Points on a hilly landscape, in no order, each with its height.
From any point a climber takes the steepest step (rise divided by distance) to one of its 2 nearest points. It stops when none of these is higher. Distance is the straight distance between rows; heights are no part of it.
zize: [132 168 110 126 144 110  83 206 116 178 140 120 150  91 152 109 149 104
 202  71  93 115  99 113  84 124 137 137 142 169 101 141 118 150 114]  height 115
Vud: [159 105 142 140 141 170 146 164  51  99 142 196 135  84  91 121  83 137
 138 104  97 108 164 126 138 132  50 178 104 145 166 165 133  84  91]  height 486
rup: [117  72 166 139 143 192 116  93 118 108 149 102 138 117 162 128 101 128
 147 103 152 216 154  74 125 105 140 108 120  98 145  57  73 156 111]  height 483
Tup: [133 118 118 133 140 102 186  43 129  82 129 140  80 121 104  92 115 149
  84 171 153  98 156 152 124 161 111 160 124  95 115  95 149 139 163]  height 327
Kek: [106 175 126 123 156 142  94 156 138 154 110  98 130  70 125 121 130 122
 180  93 117 131  97  82 103 148 116 120 159 139  82 160  95 119  99]  height 384
lon: [158 141 126 117 107 130 133 101 157 111 103 117 115 145 164 118 134 131
  78 143 171 109  95 181 137 137 180 107 120 100 139 149 156 130 168]  height 318
kun: [163 106 134 102  97 124 130  76 129 154 163  93 159 129 180 118 141 155
 156 143 166 150 116 135 102 151 146 110 118  88 140 113 109 189 119]  height 261
vizo: [143 150 110 144 127 101  88 228 141 163 119 148 140 145 159 108 132  72
 152  90  97  94  87 149 108 103 164 123 125 181 116 158 144 119 140]  height 165
Fatus: [ 81 147 139 160 114 178 137 124 165 154 121  90 129 179 129 165 129  96
 127 132 100 141 115 106 131 146 131 129 142 149  95 120  90 118 110]  height 462
Boni: [ 74 148 124 134 165 162 106 138 146 140 112 103 133  89 119 145 122 111
 140 105 108 155 113  60 121 142 102 132 151 149 109 129  86 116  99]  height 429
nase: [157 159 108 131 147 110  77 212 132 182 134 128 137 127 173 121 165  95
 182  75  97 109  79 144  74  97 165 133 138 192 133 141 134 152 150]  height 143
kibo: [ 74  85 114 117 101  98 166  52 142  95 148 128  94 137  69 171 149 178
 115 173 162 105 178 159 124 100 103 133 135  95  93  74 158 119 135]  height 326
mebe: [133 131 103 127 121  94 143 118 111 146 169 147 157 134 123 153 118 109
 137 130 126 119 134 101 120 141 110 120 112 114 123 118 122 150 109]  height 409
Fena: [128 131 108 141 129 126 131 138 101 166 176 150 166 120 120 170 122  88
 166 108 104 127 147  76 109 145 107 131 109 118 118 118  97 136  92]  height 377
faz: [117 121 116 123 129  87 170  80  95 114 162 186  99 132  57 201 158 134
 107 168 100 104 177 136 142 115  73 129 122 124 134 117 141  96 121]  height 300
sonu: [113 123 114 130 104  96 181  92 130 118 137 144 123 174 106 145 132 132
 107 153 117  91 150 141 150 136 118 125 113 118 107 116 139 113 136]  height 373
leli: [148 101 140 117 125 142 133 103 108  92 111 117 131 118 153 104  64 133
 127  99 156 142 114 115 124 137 124 147 106 115 150 145 130 126 127]  height 415
Debaf: [138  87 172 143 130 175 122 131 116 121 165 121 132 121 187 107 119 133
 176 116 127 200 140  64 119 129 141  98 110 109 149  86  56 164 100]  height 439
rar: [ 66  90 131 156 122 147 127  98 187 120 146  86 128 182 115 153 139 169
  85 181 160 177 109 123 127  88 146  85 135 149 115  53 120 173 152]  height 596
Retot: [ 91  93 137 109 154 165 164  46 101  99 137 114 117  96 119 132 104 150
 120 142 179 182 152 112 130 149 113 140 125  82 145  90 117 141 110]  height 394
nadog: [ 95  95 147 144 151 180 107  79 138 109 132  49 140 138 130 126 120 154
  70 133 150 213  95 129 115 110 148 132 135 117 150  57 115 158 145]  height 310
tek: [127 126 140 145 166 140 161 112  99 109 143 139 129  86 157  88 116 154
 129 163 132 175 136  84 135 177  88 142 121 122 162 118  83 162 101]  height 386
Nubo: [144 139 139 147 136 156  73 196 139 121 103 138 130 131 154 114  76  92
 139  84 113  97  98 119 103 107 133 171 119 165 114 194 145  81 138]  height 50
rafu: [124 154 115  88 101  70 140 176 104 107 128 181 108 152  77  97 133 108
  93 141  94  98 148 171 178 151 128 103 128 145 138 153 162 104 136]  height 553
dumo: [132 105 148 176 131 143  99 117 174 118 148  90 121 171 153 162 108 107
  99 120 122 168  88  91 105  76 140 110 123 132 126  70  93 158 148]  height 538
nak: [ 53 103 114 101 174 114 140  92 111 104  85 140 116 133  78 140 128 138
  73 141 125 143 138 122 153 115 111 145 124 158 136 120 151  90 133]  height 250
rupo: [ 74 119 134 103 114 124 149 143 125 109 100 157  95 160  68 144 173 131
 109 158  67  93 167 145 194 130 115 113 121 160 130 151 133  46 133]  height 504
ruv: [100  83 125 123 151 114 145  92 111  88  86 133 124 141 101 112  91 148
  72 132 130 136 133 116 132 113 117 166 115 126 138 112 157  97 148]  height 238
Buzi: [192 110 116 132  90 100 166 108  78 123 175 151 143 110 115 107  92 139
 157  91 133 104 187 132 136 126  97 151 120  71 128  77 129 140 112]  height 335
Fon: [ 92 138 125 106  97 144 104 190 180 146  83 116 114 143  87 129 170  99
 162 116 105  77 145 129 191 128 137  61 156 159 101 173 120  73 127]  height 317
balun: [ 88 153 132 111  97 143 112 170 160 148  89 121 128 140  73 160 171 108
 148 112  81  74 160 130 164 154 131 102 147 150  91 174 120  56 109]  height 299
pap: [180 131 134 124 141 140  84 193  84 138 137 140 139  98 177  92  83 102
 190  55 133 131 101 128  88 123 145 153 110 163 154 166 137 149 115]  height 391
musi: [125 165  87 153 142 110  96 231 118 189 153 148 161  91 111 122 138  76
 173  88  77  88 117 127 103 136 126 136 122 175  83 130 123 126 104]  height 91
kam: [106 118 119 120 120 101 119 170 163 120  81 128 131 158 130 110 133 119
 107 146 120 106 109 127 160 108 141 101 123 159 133 167 132  80 151]  height 562
Vimu: [156 121 102 124 125  83  91 157 147 162 151 145 141 156 152 156 134  90
 144 107 125 114  89 120  94  93 158  86 104 155 136 138 123 149 148]  height 313
kep: [156  86 160 157 154 147  89  77 169  84 140  60 115 112 159 140 113 163
  78 143 160 202  87 122 100  90 159 118 129 105 160  67 121 172 160]  height 342
pufi: [155 144 135 134 115 125 203  64  65 121 146 164 105 129 112 113 143 146
 122 150 105  88 172 164 147 178  84 180 138 104 133 133 143 120 123]  height 446
nubu: [151 134 116 147 146 127 147 162  62 115 145 197 140  90  73 147 121 129
 115 129  71 102 151 128 131 136  51 173 111 147 159 162 131  74 103]  height 499
mupok: [ 94  79 104 138 130  81 163 139 139 109 139 181 102 170  53 168 116 102
 108 165 122 106 170 129 158  95 100  91 112 140 124 102 148 102 129]  height 507
doz: [ 89 133 120 124 146 116 156 154 125 121 104 166  85 126  32 164 182 119
 128 157  63 100 175 138 195 123  86 105 135 180 129 154 132  51 119]  height 491
Pab: [ 74 108 111 125 128 104 148 157 156 125  89 140 129 163  92 136 142 115
 111 150  93 102 141 115 178 117 118 102 123 168 121 147 132  77 130]  height 527
zepe: [175  78 127 131 118 112 124  67 175  76 111  89 120 101 126 108  81 184
 112 124 184 127 148 132 113  85 143 161 139  68 138  83 142 126 168]  height 241
pim: [ 88  85 146 138 147 197 127  70 109 117 159 108 146 123 115 149 131 142
 146 130 161 213 178  73 132 103 124 123 129  79 126  36  95 165 107]  height 529
dek: [141 165 135  97  59 124  99 204 106 126 109 164 125 175 134  96 170 108
 105 122 114  76 140 176 193 117 193  98 153 133 142 162 159  91 143]  height 549
kedi: [162 149 152 169  91 159 147 114 162 138 137  80 135 183 195 109 136 140
 119 150 117 133  82 146 117 138 153 142 132 111 119 119 110 154 144]  height 348
goni: [172 167 140 125 111 130 131 125 133 123 106 106 130 135 192  80 130 132
 100 132 152 119  95 177 123 173 179 142 131 129 138 152 163 167 155]  height 347
soza: [160 103 152 120 128 150 151 146  63  87 122 175 127 102 119  77  69 158
 136 101 122 109 158 133 151 145  63 175 104 138 157 165 142 110  94]  height 471
duz: [122 169 119 117 116 100 137 153 104 133 113 142 148 126 137  93 132 133
 117 134 104 100 122 140 142 168 119 153 130 140 126 167 143 116 119]  height 495
zolin: [181 107 122 123  95 104 175  66 120 105 152 130 117 106 108  82  98 175
 146 119 148  95 191 144 136 137  97 173 132  68 124  84 123 126 142]  height 307
zifaf: [154 140 119 131 158 116  65 164 184 165 116 132 106 136 160 153 154  90
 154  99 118 124  64 108  84  86 152  79 130 170 150 151 101 139 156]  height 364
sor: [120 133 133 103  90 146  95 134 116 117 106 129 141 144 122 158 106 105
 119  83 103  94 130 133 133 128 122 140 119 126 125 179 137  58 130]  height 263
fure: [ 89 108 135 110 122 166 120 107 102 115  95 117 141 132 108 151  95 124
 116  90 111 121 144 112 137 133 107 163 119 133 129 155 138  71 118]  height 249
Faf: [162  94 126 142 144  80 128  93 145  77 147 129 137 112 150 111  84 149
 115 154 165 148 122  93  95 127 140 122 108  92 137  93 133 177 142]  height 417
gem: [125 171 133  72  71 103 113 217  89 103 120 178 105 160  90  78 154 108
  95 132  83  97 158 182 196 138 164 101 155 146 143 149 168  95 135]  height 568
guzab: [ 75 138 131  98 130 174 167  77 113 145 117 105 120 119 100 153 141 127
 129 142 129 135 138 144 142 180 116 155 128 107 112 160 112  96 111]  height 354
Lined: [ 99  91 131 109 110 155 106 103 152 159 112  88 169 151 148 172 151 136
 139 127 121 132 116 105 113 119 124 129 119 124 128 138 103 107 125]  height 204
fov: [ 78  76 131 135 162 173 156  54  82 148 125 125 162 128  91 171 163 158
 136 146 117 168 181  92 138 113  88 163 128 112 137  67 122 123  99]  height 542
Zap: [182 153 140 145 151 138  96 120 186 150 101 124  86 153 196 147 145 123
 102 135 133 135  62 165 119 101 170  92 113 135 163 144 130 156 163]  height 525
nov: [163 101  98 147 129  60 163 105  99 101 189 199 139 103  86 141 130 147
 115 168 126 101 175 112 110 108  67 147 118  82 140  80 146 145 127]  height 400
zedab: [ 62 138 126 160 169 163  88 156 179 147  93  93 129 125 104 136 131  92
 118  99  95 159 100  69 126 118 127 114 164 187 102 100  98 109 118]  height 468
novo: [172  84 124 136 122 119 175  97  79 104 177 185 134  83 106 126  99 146
 158 116 148 129 211  94 135 110  85 131 107  62 140  73 112 127 105]  height 360
nis: [162 129 129  78 117 115 100 102 116 165 150  95 150 116 181 133 150 138
 167 112 159 153  97 137 104 151 158 106 124 117 157 146 117 188 129]  height 239
lamu: [105 122 134 153 150 144  92 173 205 138  77 100 102 153 151 121 139 102
 114 138 117 148  72 112 148  88 151  81 140 183 140 140 105 110 153]  height 554
sadol: [130  87 115 154 148  86 131  82 149  61 148 134 116 108 114 131  77 147
 105 150 184 163 144  86  94  97 134 135 123  75 120  68 147 176 135]  height 454
zefu: [ 75  92 132 111 134 191 122  82 117 144  94  78 163 144 125 153 134 137
 123 111 122 157 133 113 127 126 122 157 132 123 132 114 122  93 110]  height 229
zasik: [199  57 156 127 127 133 117  97 127  95 137 116 124  98 189 100  97 163
 169 106 168 169 135 103 112 104 152  99 101  98 166  91  97 155 130]  height 197
ramiv: [121 154 120 132 127 108 173  93 142 123 138 118 125 142 141  97 126 134
  97 169 142 134 110 139 130 188 131 128 122 123 120 122 124 167 135]  height 440
kinum: [126 230 150 138 124 171  83 195 169 177 108  90 112 137 179 109 176 114
 177 119 134 114  92 165 122 125 180 117 183 147  71 174 128 113 137]  height 464
rova: [115  78  95 151 130  78 134 159 179 121 144 157 120 176 100 154  91  81
 115 150 159 129 123 107 128  79 144  67 106 141 120  97 134 149 139]  height 456
Pigo: [130 176 122 120 118 101 175 119  77 151 139 156 140 131 119 113 167 142
 115 155 101  99 158 163 151 191  97 166 142 131 128 149 147 139 110]  height 466
dazud: [172 143 118 157 130 103 203 100  70 112 155 189 116 121 101 108 106 128
 108 136 115  91 163 143 134 152  83 180 126 109 136 112 149 137 126]  height 431
besup: [201 129 140 134 162 126  82 118 151 133 115 121 107 134 198 150 122 121
 138 108 132 149  61 129  81  93 161 111 103 133 178 146 121 162 155]  height 470
Dudop: [ 64  77  99 127 157 113  94 112 121 110 139 160 159 123  78 189 120 105
 108 130 143 158 163  61 110  73 121 114 108 117 123  78 143 125 123]  height 489
Mulez: [160 135 145 136 123 159 117  97 206 163 129  98 100 149 178 161 167 147
  90 181 165 147  70 178 115 106 167  71 109 117 148 127 122 165 161]  height 469
gidi: [122 156 123 162 138 155  75 211 159 143 114 130 134 120 139 132 103  76
 169  83  95  87 110 111  97 127 128 152 136 177  86 165 136  71 125]  height 63
gurut: [161 181 147 105 138 157  70 161 124 169 105  86 127 103 206 107 162 143
 182  97 146 137  81 167 100 127 158 144 149 143 142 191 138 143 136]  height 623
sipo: [147 162 118 128 131 105  75 252  95 156 133 143 148 105 145  89 113  94
 149  71  95  98 106 167 107 106 154 174 124 182 107 161 177 124 139]  height 181
kipon: [138 139 123 131 149 112 158  88 119 116 148 121 134 104 156  84 115 149
 116 163 150 153 122 114 119 200 111 140 123 114 146 118 112 186 116]  height 411
rubet: [177 147 165 155 118 174 108 117 152 150 146  75 105 156 209 134 141 130
 140 128 130 159  66 151 101 125 154 124 128 117 151 130  91 167 140]  height 314
zibi: [128 153 118 130 131 105 135 168  92 118 123 168 138 108 108 117 100 119
 114 121  90  94 130 129 136 150  92 163 113 147 130 173 146  94 112]  height 518
sede: [140 136 132 161 167 163 160 143  82 159 143 168 157  76 104 163 150 121
 182 133  97 140 169  75 132 150  67 154 144 130 149 152  83 107  70]  height 352
sokaz: [120 139 127 117 139 116 165  87  96 138 142 169 101 111  46 216 194 132
 121 165  81 111 172 134 149 140  73 136 134 149 140 155 117  84 104]  height 291
Vudi: [ 87  97 121 126 143 102 176  42 103 107 145 158  88 130  67 187 164 150
  99 177 121 111 180 144 142 108  82 151 132 127 123  91 153 106 134]  height 308
Mub: [150  86 133 137 152 101 106  91 173  89 126  95 139 124 167 127 110 161
  89 169 154 166  81 107  99 117 153 111 111 122 157 104 127 170 154]  height 378
Gos: [ 35 125 117 135 176 147 133  93 139 130 112 100 132 151  85 139 140 133
  82 153 134 187 115 108 140 123 129 120 143 160 127  74 124 135 126]  height 272
buk: [172 131 152 135 139 149 107 128 130 103 101 114 118 119 178 104  64 123
 120  95 148 146  73 125 111 133 149 146 113 136 152 174 135 138 137]  height 379
tikan: [188  76 142  95  91 130 136  69 121 104 125  98 142 107 165  84 108 175
 133 118 174 119 147 160 120 146 128 130 116  73 155 123 133 126 144]  height 259
kuron: [186 157 156 139 151 139 106 127 123 107 135 100 113 109 189  95  82 122
 135 105 151 167  67 137 106 163 164 132 124 139 166 154 113 187 129]  height 346
fufez: [ 97  71 140 134 158 182 144  88  83 130 135 140 163 114 120 153 144 133
 154 126 128 186 189  60 141 112  95 135 121  99 140  65 100 131  88]  height 574
turi: [ 34 121 106 120 180 139 149  85 126 138  93 123 110 143  67 154 154 133
  90 157 120 161 137 119 158 126 122 129 139 169 124 100 137 104 125]  height 260
Vabi: [142 108 121 121 109 111  95 111 175 159 139 121 135 166 162 184 142 124
 133 139 153 121  92 118 107  81 149  77 108 135 131 128 119 156 148]  height 269
Kene: [128  81 131 125 138 139 176  40 132  81 114 106 108 108 122  82 106 174
  93 156 161 123 153 146 122 155 119 171 118  88 134  90 142 127 159]  height 309
rep: [151 140 140  87 116 138  98 131  95 173 135 101 146 102 184 114 138 127
 197  88 144 156 112 132 105 156 146 120 135 124 145 161 104 166 101]  height 281
Tul: [ 97 101  96 118 123  86 117 125 135 125 164 161 149 133  98 190 116 104
 125 136 132 123 145  82 109 103 117  90  95 114 118 115 121 135 119]  height 447
Sanod: [108 166 124 130 132 120 165 119 126 113 107 127 119 135 144  90 121 136
 102 154 128 117 107 141 146 183 126 153 122 135 124 159 138 124 136]  height 467
zuge: [143  88 130 125 111 135 136  67 162  96  95  93 118 137 132 124 102 159
  82 119 168 119 122 148 127  87 151 149 128  83 127 102 153 101 178]  height 267
Nukek: [162 113 146 110 115 139 143 123  73 105 122 139 137 108 151  73  76 148
 143  94 144 118 146 137 139 162 102 157 109 122 153 153 139 132 101]  height 449
rarel: [143 133 124  98  91  61 151 131  96  90 139 192  99 163  81  99 144 139
  78 165  80  82 169 172 153 144  99 121 119 127 134 117 166 103 148]  height 537
kavos: [128 107 133 119 104 136 135  58 165 123 177  84 137 130 148 145 135 166
 129 171 185 160 110 125  88 140 145 104 124  78 117  94 109 194 136]  height 306
vela: [200 152 140 118  93 101  94 180 113 147 103 173 112 159 163 114 132  87
  85  89 130 100 108 187 140  84 199 122 128 134 146 148 190 137 169]  height 505
vutin: [102  93 118 160 136  91 132  88 173  72 130 119 107 149 113 150  91 139
  84 160 187 160 123 118 111  82 150 106 139 103 108  70 148 164 144]  height 496
bozar: [ 85 125 131 164 158 154  86 167 178 129  82  96 129 155 143 127 118 101
 100 115 104 148  90  90 127  98 138 127 145 186 124 122 115  95 141]  height 506
tabo: [ 86 126 133 101 121 165 138  68 162 138 159  72 124 127 128 162 130 131
 109 162 176 174  94 132 110 153 148 100 125  99 120 121  96 160 128]  height 344
Bufil: [145 171 138 151  86 144 128 152 142 168 125 102 147 190 194 119 159 120
 145 130 114 113  93 151 126 134 171 136 135 137 113 140 128 146 138]  height 389
Sote: [110 209 132 130 130 135 149 166 112 164 104 139 118  98  53 159 187 134
 164 133  71  90 169 148 149 165  91 141 163 131  79 182 124  72  82]  height 312
Kigi: [ 78 159 123 115 106 168 149 163 176 143  99 107  99 154 125  98 173 115
 134 167 138 108 114 154 192 146 177  76 154 142 111 170 111  99 140]  height 361
fidez: [143 181 132 127 134 115  85 188 148 132  82 121 125 123 178  89 135 131
 125 120 134 113  74 152 135 123 166 124 138 164 128 190 152 115 150]  height 691
rok: [ 97 205 133 106 105 132 133 176 129 173  98 114 141 112  83 128 194 152
 177 134  83  91 149 155 150 166 119 129 164 127  58 182 130  93  92]  height 295
vabav: [ 62 120 123  93 149 163 163  60 125 128 135  96 120 108 107 148 128 137
 110 153 152 166 125 129 123 165 123 137 126 106 130 128 112 126 118]  height 371
Muki: [181 121 113 114  88  44 132 139 109 110 150 164 132 153 102 111  91 114
  83 114 131  99 143 169 123 115 135 130 115  98 117 102 177 142 151]  height 376
val: [178 159 142 110  74 123  88 190 122 138  92 171 115 172 163 116 156 101
  92 114 127  82 119 184 169  92 200  99 134 128 152 164 166 107 160]  height 528
Zavim: [107 111 130 112 106 155 143  91 162 111  91 105 119 169 136 144 141 129
  74 144 160 114 114 164 150 107 164 115 127 107 127 131 145  88 168]  height 294
Megu: [196 161 160 133 125 182 101 112 147 169 133  79 107 131 222 125 172 148
 142 133 139 159  67 193  98 142 167 122 126 112 173 143 119 182 140]  height 284
palu: [197 136 123 103 100  77  99 166  89 141 133 151 136 135 146 122  99  85
 103  64 133 115 108 175 113 101 170 146 118 126 147 134 180 164 156]  height 475
Zar: [166 180 135 108 123 130  80 163 144 169  93 119 122 126 202 117 174 131
 133 115 141 115  78 176 123 115 176 116 134 145 152 178 151 143 153]  height 610
Vofi: [102  95 114 126 104 106 170  64 146 111 145 118 131 149 105 152 131 162
 116 157 148 111 158 122 129 115 109 136 120  91 105  83 140 132 136]  height 349
tiva: [ 79  90 121 153 119 123 156  91 200  93 136 110  96 176 113 137 122 151
  91 195 185 148 122 145 140 103 147  77 134 132 111  73 143 173 155]  height 544
noka: [100 207 121 116 119 120 131 202 141 168  94 108 135 103 107  94 191 144
 173 119 112  93 125 157 156 150 143  94 181 142  49 166 141 120 108]  height 268
Zupap: [207  71 142  99  92 108 119  89 109 117 142 116 144 106 184  92 115 176
 168  99 172 127 149 140 118 118 139 108 108  78 164 102 125 149 132]  height 228
Dapek: [132  86  94 170 123  58 140 144 162  99 166 166 122 149  99 150  79 107
 112 152 161 121 135 114 100  81 138  99 104 106 101  79 143 158 136]  height 424
sila: [158 172 137 125 160 155  63 199 110 131 128 122 120  85 165  88  82 112
 198  54 143 130  92 121  86 127 135 152 141 175 124 180 134 140 117]  height 350
lop: [137 191 126 153 151 145 139 171  96 145 125 160 126  64  48 179 162 123
 158 111  75  91 172 126 129 154  66 158 157 152 112 180 125  66  83]  height 325
pina: [142 181 128 110 136 104  80 225  93 139 125 134 156  82 138  75 109 135
 163  80 113 103 118 144 117 127 118 170 134 170 105 179 169 123 124]  height 196
Kubo: [163 150 129 128 157 129  63 155 148 144 115 119 118 117 180 134 122 102
 157  82 127 134  64 111  81 111 145 121 123 155 151 171 106 133 143]  height 413
seta: [134 119 130 130 126 148 120 149  96 158 149 130 164 112 147 136 116 107
 193  98 100 130 146  80 116 148 100 142 111 127 129 140  93 118  79]  height 357
gibir: [109  85 116 141 106 121 163  55 166 101 166 101 130 121 115 139 128 189
 138 164 168 136 166 105 110 110 114 145 134  70 100  53 119 163 136]  height 321
Gar: [125 173 142  88 139 150  94 150 109 165 114  88 137  64 154  96 129 142
 203  92 148 150 104 120 108 164 124 125 157 125 113 182  97 141  90]  height 331
vun: [ 65  97 104 131 184 133 101 115 117 131 123 161 163 105  61 188 131  99
 108 116 110 155 163  56 123 103 105 132 123 142 133  88 130 106 105]  height 520
zutu: [164  95 106 145 122 106 165 112  74 118 197 196 155  92  92 162 131 131
 145 143 118 118 194  95 122 109  72 142 110  72 144  88 118 134 108]  height 380
pef: [124 104 104 125 117  81 147 172 119 116 147 196  97 156  38 148 115  81
  99 155  82  98 169 160 162 110  95  89 104 142 129 126 141  78 122]  height 523
Tam: [133 121 136 156 169 159 176 122  84 131 143 169 147  82 141 122 138 142
 155 152 120 165 164  81 137 153  69 154 133 122 162 131  84 126  86]  height 369
lufel: [160 140 152 105 104 160 146 128  78 118 116 118 141 112 179  55 102 155
 147 109 161 129 140 168 138 193 128 167 125 123 143 166 150 149 110]  height 416
vukuv: [112 176 133 148  88 157 144 148 153 166 125 110 140 185 146 143 147  97
 146 130 102 109 122 137 140 153 153 135 143 136  86 158 116 117 112]  height 428
Napub: [ 97 132 123 109 102 155 130 188 164 132  95 126 102 164 104  91 163  96
 154 156 133  90 139 140 225 124 168  69 155 138 139 181 124  88 147]  height 341
mal: [ 98  64 104 146 137  97 154 168 166 121 119 157 108 187  79 127  94  75
 120 160 137 124 143 116 172  90 127  76 119 151 133 114 142 118 138]  height 484
geki: [134 105 155 141 137 168 117 142 114 135 144 107 147 115 185 107 106 126
 183 104 123 169 126  78 111 142 116 130 115 130 147 126  74 137  95]  height 398
givak: [174 152 159 123 107 162 129 129 105 118 113  94 143 126 208  58 112 153
 137 119 157 126 108 174 127 177 160 163 133 123 143 162 159 162 135]  height 381
Dud: [ 79 104 114 140 159 148 136 116 114 142 122 144 157 117  80 194 145 117
 125 126  88 134 164  70 132 127  85 144 123 142 128 113 113  94  99]  height 543
roku: [116 203 125  99 125  82 100 226  94 153 114 129 148  67 113  84 157 144
 141  87  94 105 131 159 146 127 118 140 165 161  77 158 180 119 120]  height 215
Momef: [137 217 147 105 131 157  73 188 137 179 109  83 129 106 188 101 171 135
 189  94 138 128  96 167 105 126 168 147 181 147  86 177 144 139 136]  height 531
med: [200 123 124 112 136  94  88 165  89 141 134 142 135 113 170 111  97  98
 139  61 133 131  88 152  85 107 167 145 108 148 163 142 160 174 142]  height 441
zifik: [108  84 122 137 162 133 144  64 111  72 135 124 122 104 112 128  88 154
 106 138 175 184 159  82 118 108 118 145 122  81 133  60 135 157 129]  height 421
tekog: [142 167 131 158 167 162 149 155  90 154 129 153 144  52  67 182 169 126
 178 123  91 121 172  97 120 153  64 160 162 139 132 172  95  87  75]  height 338
zosum: [118 198 119 108 124  91  95 219 123 168 107 114 131  96 126  93 172 122
 162  78 108  95 110 153 136 124 142 102 176 160  66 159 155 127 123]  height 237
Gike: [ 55 118 134 142 165 176 115  78 110 124 141  79 140 146  97 132 131 148
  83 141 138 210 122 108 123 122 134 137 139 121 135  34 112 160 125]  height 289
begir: [168 130 100 155 143  78 185 120  73 114 165 213 124 111  72 141 116 115
  90 155 102  94 158 143 127 125  77 154 121 119 148 118 139 122 128]  height 418
lavok: [139 176 159 136 143 143 103 147 128 131 151  75 114  97 182  89 110 132
 157 122 131 181  73 127 103 176 143 130 144 142 138 151  82 180 111]  height 311
Loton: [143 108 137  98 103 147 161  54 117  99 126 100 119 115 139  93 107 158
 103 132 168 105 140 166 123 166 137 149 121  78 135 137 144 122 154]  height 287
muf: [111 147 102 171 133 137 110 195 148 161 140 141 151 126 124 152 117  70
 160 103  75  95 120 103 108 141 113 136 119 165  97 137 111  99 102]  height 77
boge: [127 149 121 134 136 111 112 191 187 133  82 119 111 145 156  95 145 111
 129 145 133 117  77 135 157 110 163  80 137 169 129 171 125 121 152]  height 616
bute: [114 170 131 107  98 138  91 166 126 144 113 122 141 128 109 153 133 101
 154  86  87  88 141 131 133 154 123 136 138 139 101 186 127  71 108]  height 280
vavuv: [ 97 134 157 169 116 170 122 119 161 140 146  67 130 176 150 151 125 119
 108 137 103 169  91 101 120 124 129 131 136 139 114 102  73 144 126]  height 490
pas: [191 123 123 102  97  57 135  91 113  82 135 146 123 131 108  80  93 145
  87 121 156  88 151 167 116 142 135 149 130  81 125 108 179 152 161]  height 359
loke: [125 130 107 119 122  75 137 168 108 117 132 181 130 135  70 133 106  96
  97 133  86 100 139 137 143 128  98 118 102 142 128 150 138  85 122]  height 536
zigis: [162  65 145 127 138 122 143 110  96  93 144 159 147  90 168  88  91 151
 156 120 155 160 166  78 128 121 122 114  88  94 160  93  99 151 111]  height 173
mubar: [137 101 144 176 109 135 111  94 204 117 149  86 117 176 151 167 130 157
  95 160 150 159  94 113 107  62 148  94 126 123 117  57 106 179 162]  height 597
Guz: [ 96 147 116 119 116 115 182 102 173 140 145 118 113 165 121 106 157 136
  96 201 152 128 112 155 150 184 145  87 131 137 116 123 114 174 144]  height 412
Sipos: [ 86  86 130 123 158 149 150  77  75 131 117 140 146 123  85 177 164 158
 120 143  87 138 177 103 143 116  75 168 126 135 148 110 130  83 106]  height 571
mefa: [ 76 135 126 124 123 143 180  86 126 137 115 132 120 153  94 170 154 125
 118 148 101 110 152 131 157 156 114 145 125 126 105 139 124  92 112]  height 356
Sunab: [150 124 119 119 116  68 166  65 128  72 136 161  83 130  80  96  99 145
  85 147 149  83 173 160 123 132 115 154 130  87 110 105 164 124 163]  height 340
molen: [109  88 129 119 117 163  86  85 181 163 130  95 147 160 152 199 147 133
 122 130 156 149 107 100 104  78 145  93 124 125 126 108 105 145 148]  height 230
Muken: [ 69 155 117 108 118 147 174 133 182 150 117 104  99 152 102 109 162 120
 124 179 142 129 109 145 174 161 152  77 146 153 107 151 100 131 131]  height 383
Pibug: [161 101  94 142 116  44 136 129 124 104 168 173 133 136 100 135  87 112
 110 132 149 107 142 129 102 105 131 115  99  90 115  93 153 160 133]  height 399

Call two points neighbours if one is among the 2 nearest of the other. Go from one point of each pair to the other, from neighbour to neighbour, staying as high as possible. Name the lowest point that can't be avoided.
mubar / sonu | guzab
gurut / fidez | Zar
fufez / Sipos | fov

Two climbers start at each pair of points below. Name the first point that both come to, or write none.
molen / kun | none
nase / pap | none
bute / gidi | ramiv

For each start below, name the point where the climber stops.
nak | sadol
rubet | mubar
musi | loke
sor | loke
begir | loke
